Each row is a point on a landscape with many valleys, with its height.
From any point a ball rolls to the lowest of the 2 points nearest to it. It stops when none of these is lower. Distance is the straight distance between rows; heights are no part of it.
Zis (h 3.46): [  6 -22  -5  -6 -17  19  -5 -20  25 -25   9   9  14  35  34  -3 -29   3
  -6  18  11]
Palu (h 8.56): [  6   4  -3  17  -6 -19  -5   3 -30  -1  -6  59  16  -2 -11  -3  -3  -4
  20 -25  28]
kolap (h 2.33): [-13   0   1 -14  11  26  20  19   8   9  16 -36 -20  -6  12  -2  -9 -14
 -11 -22 -32]
Dize (h 6.38): [ -1   7  -3  -2 -12  -7  -4   3  -3  -9 -14  21  12  25  26  -7 -26 -14
  -9 -16  22]
nasi (h 5.65): [ 12  -6  20  -3  -5 -24 -14  14 -12  -7  -4 -11  23  -9 -21 -12   4 -24
  -3  16  17]
nava (h 2.11): [ 10  26  10 -27   5   5 -19  -3   4  32 -26 -41  13 -16 -19  -9  24 -26
   1  16 -35]
zez (h 3.01): [ 19  16  13  -8  -8 -17 -29   5  -8   9 -25 -22  20 -14 -14 -10  13 -14
   0  20  -4]
sig (h 9.33): [ -2  32  10 -15   9  -9   0  25 -14  18 -11 -20   8 -18 -15 -12   2 -32
  -5 -17 -16]
Kem (h 2.56): [-27   3  -9   9   8  -5  45   5 -32  12  10 -12 -42 -32   8  27  18   7
  -3 -35  12]
Zib (h 3.17): [-12   4  -1   3   7   5  38  20 -27   7  17  -7 -29 -24 -13  12   6  -3
   4 -41   7]
fov (h 8.74): [-15   2  -7  19  10 -13   7   1 -32   8  -4  51  -8  -6 -18   5   5   0
  19 -37  15]
gif (h 5.05): [-42  -8 -10  18  24 -13  15 -16  -7   3  -3  -1 -40   6   8  13   9   8
  -4  -8   4]
dedi (h 6.65): [ 47  -4  -7  23 -54 -30 -34  -7 -28 -14  -9  13  24 -25 -22  11  20  20
  14  14  15]
suf (h 1.87): [ 52  -6 -13   5 -62 -23 -11 -12   9 -19  -3 -12  17  -5   3   9   0  30
 -14  34  25]
naser (h 6.40): [ 26  28  -9  -6 -14 -10 -36   6   3  -6 -25   7  19  11  19  -5 -10  10
  -4  14 -10]
ruv (h 1.65): [  4   8  18 -29  10  12   0  10  10  23  -5 -51   8 -16 -18  -9  14 -26
  -5   3 -28]
Mon (h 8.39): [ 18  -6   3  14 -23 -16  -6  -3 -28 -13   1  45  28  -2  -6   1  -7  -8
  14  -8  31]
sasu (h 7.86): [  6  -6  -8   3 -11  11  -9  -9  -4 -24  -5  42  15  23   7   9 -15  14
  16   8  18]
vevu (h 2.74): [ 22  -5  -3 -10 -22   7 -13 -17  30 -11   0   8  21  28  41  -9 -29  17
 -11  22  11]
tisub (h 4.92): [ 13 -24  18 -15 -28  14  -4  12 -18 -32  12  -7  28  -4 -15  13  -2 -18
   5  21   3]
lef (h 6.64): [  9  13  12   2   4   3  18  19 -33  20  18   9  -2 -36 -45  -2  12  -7
  24 -32   2]
Bodi (h 4.49): [ -3 -28  16  -4 -14   1   6   5 -19 -24  12   9  16   7 -14   6 -12 -23
   0   1  22]
kirak (h 7.52): [ 10  -5 -21   3   1   8  -5 -18  18 -12  -8  45  10  32   7   1 -11  38
  14  15  28]
nav (h 4.57): [ 18 -15  11 -10 -34   5 -19   4  -4 -30   1 -10  27   8   1   9  -6  -7
  -1  29  -3]
Sepe (h 1.59): [-14 -34  26  -5  13   5  -9   2  29   2   9 -32  -1  10   5 -15  -6 -21
 -19   3 -22]
digeg (h 5.87): [  2  -1  -3  -4  -1  32   1  13 -27  -6  12  31   5  -6 -22  14  -4  12
  25 -15 -14]
Dom (h 1.38): [-37  19 -18  10  16   0  36  -7  -1  14   5 -21 -45 -22  47  37  23  22
 -13 -16 -25]
sife (h 1.85): [-34  12  -7  11  16   1  32 -10  17  25  13 -32 -43 -20  44  27  21   9
 -21 -15 -42]
Vom (h 7.88): [ 11  -2 -26   1  15  14 -19  -8  26 -13  -6  40   7  31  12  -4  -2  42
  13  25   7]
zavit (h 4.10): [-14 -24  17 -11  -2   2  16  21 -18 -12  17 -10   3  -2 -19   2  -6 -28
  -5 -14  14]
kob (h 3.79): [-10 -21  -3  12  22   5  -7 -27  38  -2   6   4 -13  34  12 -17 -12  19
  -1  25   7]
Dimid (h 6.66): [ 15  21   0  -7 -10 -13 -22   6  10   0 -16  13  17  24  32 -13 -23  -3
 -12  -2   2]
Mevif (h 4.15): [ 12 -26   8  -9 -28  10 -11  -8  13 -32   8  -6  26  22  17   8 -14  -7
  -5  31   7]
Tenus (h 2.10): [ 46   2  -6  -4 -51 -31  10 -12   8  -1   3   8  25 -14   9  -5  -7  29
 -21  30  47]
zituz (h 6.01): [-12  13   9  12  21   5  30   1 -12  21  14 -11 -28 -30 -50   9  24   8
  22 -14  -7]
koz (h 6.00): [ 31 -18  13   1 -26 -34 -16  10 -13 -18   1  -6  33 -15 -13  -8  11 -22
  -7  23  34]
Zukeg (h 0.97): [ -8  -6  18 -13  13   6  -7   9  11   7   0 -30   2   6  -5 -12  -5 -21
  -9   7 -27]
suvu (h 2.57): [-32 -20  14   2  14  -1  22   5  20  19   9 -46 -31  -9  25   6   7 -17
 -32 -31 -29]
kineb (h 4.39): [ -7 -31   8   7  10  -4   1 -29  31   1   4  -5  -5  35  15 -15 -19  11
 -10  11  30]
Muraz (h 6.59): [ 19 -14   5  -1 -25 -12   3 -13   4 -15  -2  20  25  14   6  -5 -17  -1
  -3  10  52]
nozib (h 9.13): [ -5  44   1  -1  14 -15   1  17 -17  16 -12  11  -4 -13 -19  -6   5 -20
   4 -21 -13]
Lak (h 6.15): [-11   1   5  -2  -4  -5   1  11 -11  -6  -4   5   2  14  16  -4 -22 -28
 -13 -17   9]
mozep (h 2.78): [-18 -10   9 -10  10  18  29  15  25  18  21 -53 -29 -12  19   2   6 -14
 -21 -33 -32]
tir (h 5.91): [-24 -12  14  -2   5 -15   8   7   4   2  -3 -14 -11  13  18  -9 -11 -30
 -26 -27   1]
kofe (h 2.16): [-24 -41  15  11  21  10  -4 -11  36   1   9 -27 -18  19  20 -11  -8 -11
 -21  -1 -24]
ligup (h 6.37): [ 41  -6   2  13 -41 -25 -28   0 -25 -16 -10  -4  28 -26 -20   2  17   1
   4  23  20]
Vus (h 5.69): [-29 -16   9  14  14 -22   6 -12  11  11  -4 -15 -25  18  19  -5  -5 -15
 -21 -15   7]
gek (h 2.52): [ 19  39  -1 -17  -7  -5 -35  -5  -5  24 -41 -26  14 -18  -7  -3  18 -10
   2  21 -31]
Fam (h 6.30): [  8   5   7  -3  -6  18  12  18 -37  11  15  26   3 -25 -29   8   0   3
  26 -36  -4]
geka (h 6.31): [ 29 -13  10   1 -30 -30  -1   0  -5 -19   4  10  36   0   2  -7  -4 -14
  -7  17  48]
kuvis (h 4.30): [ -5  23 -38  -7  33  38 -20  12  15  -5  -1  24   0  -1  -5  -7  26  20
  21  10 -46]
beluv (h 1.99): [-27  12  -8   4   8  -2  46   2 -15  14  10 -29 -46 -34  32  35  19  17
  -8 -28  -2]
mibo (h 0.94): [ 41 -13   2  -6 -44 -12 -11 -17  26 -10   3 -15  22   7  18  -1 -13  30
 -18  41  22]
nul (h 1.83): [ 36   3  -9 -10 -36  -5 -13 -13  24  -6  -2   8  21  14  28  -5 -19  36
 -11  32  23]
nat (h 2.46): [ -3  16 -26 -15  14  49  -1  17  -1  -6  11   4  -6  -4   4   0  -6   3
   8  -4 -39]
tilov (h 5.38): [ -2  -1  -2   2  17  21  -8   4 -16  -4   1  19  -3  -6 -31   7   7  18
  28   2 -16]
Pur (h 4.74): [ -9  11  -3  -4  25  25  -8   0  -2   5   3  -8  -6  -7 -30  -4  11   6
  21  16 -28]
vago (h 8.94): [-10  28  -6   9  16 -15   8  14 -25  15  -9  31 -15 -12 -17   5   5  -4
  11 -33  -1]
Zoz (h 4.55): [-34  10 -16  12  30   7  20  -4   4   8   5  -4 -43  -1   5  18  13  12
  -1  -8 -27]
vip (h 3.68): [-15  -5   5   2   2   4  21  18 -28  -2  12   2 -11 -12 -20   2  -4 -17
  -1 -26  11]
popa (h 5.57): [ 11  19 -11  -2  15   5 -35  -7  11   0 -19   8   9  10  -6  -5   8  22
  17  30 -18]
Ded (h 5.42): [ -7   7  -1   0  28  28  20  -1  -1  12  13 -13 -21 -17 -43   4  19  15
  25   1 -24]
kov (h 4.84): [ -3 -24  15  10   9 -18   1 -15  15  -6   1   1  -2  26  -3 -14 -10   1
  -4  11  40]
kedu (h 3.95): [-24   3 -13   9  35  15   3  -4  10  -1   3   3 -27   7 -11   2   7  11
   7   7 -26]
kog (h 2.23): [-37  -1  12  20  12 -12  19 -13  24  31   2 -35 -35 -13  37  16  14  -9
 -32 -23 -42]
kidos (h 5.09): [  1  22 -21  -4  29  18 -31  -5  22   3 -15   7   1   8  -4 -11  15  14
  15  29 -39]
ludi (h 8.14): [ 18  -5   2   3 -28   5 -16   0 -22 -25  -2  42  26   5  -5  16  -8   8
  24   4   7]
guva (h 6.89): [ 10 -11 -12  -3 -25  -7  22 -28  10  -3  -2  30  25  18  14 -10 -23  10
  -3   1  65]
Zani (h 5.41): [-36 -12  -6  26  16 -28  13 -30   6   9 -12  -4 -30  16  15  -1   2   3
 -13 -11  32]
rup (h 3.38): [-11  22 -44  -8  28  45   2  22  11   0  11  18 -20  -7   7  -1  14  16
  13 -14 -44]
dufug (h 1.64): [ -2  15  -6 -20   7  33   3  22  -3   2   6 -15  -1  -3   9  -3 -14 -14
  -3  -9 -34]
Zatu (h 7.15): [  0 -12 -15   6  -8  -1  13 -32  14  -2  -4  33   7  29   8  -8 -21  24
   5   1  53]
Pudaz (h 5.99): [ 21  26 -12  -3  -2   0 -37   6  -3  -6 -27  20  17   7  -2   3   3  23
  14  17 -16]
veli (h 6.46): [ -3  13  12   7  21  -9  16   9 -25  18   5   6  -8 -30 -46  -2  18 -10
  20 -14   0]
Bom (h 5.30): [  0  -3  20   2   6 -18 -11  -3  -1  -5  -4  -4   7  10 -16 -14  -1 -11
   1  14  18]
Kagu (h 9.48): [ -5   8  21 -18   9 -18   8  28  -2  17   1 -28  11 -19 -13 -14   5 -46
 -16 -23  -6]
Romum (h 2.94): [-21 -20   1  15  32   7  -6 -20  31   0  11 -16 -21  22   8 -13  -2   2
  -3  20 -21]

For each start below, name the point where the ball stops.
sig | kirak
Bom | Zukeg
Pudaz | dufug
zez | Zukeg
Dimid | kedu
guva | Zukeg
lef | Pur
nav | mibo

Call two points neighbours if one is among the 2 nearest of the other. Go from one point of each pair to the other, from neighbour to neighbour, staying as low as possible. Name the highest point that can't be avoided.
dufug, kedu | Dimid
dufug, mibo | tisub
Zukeg, dufug | dedi
Dom, dufug | mozep
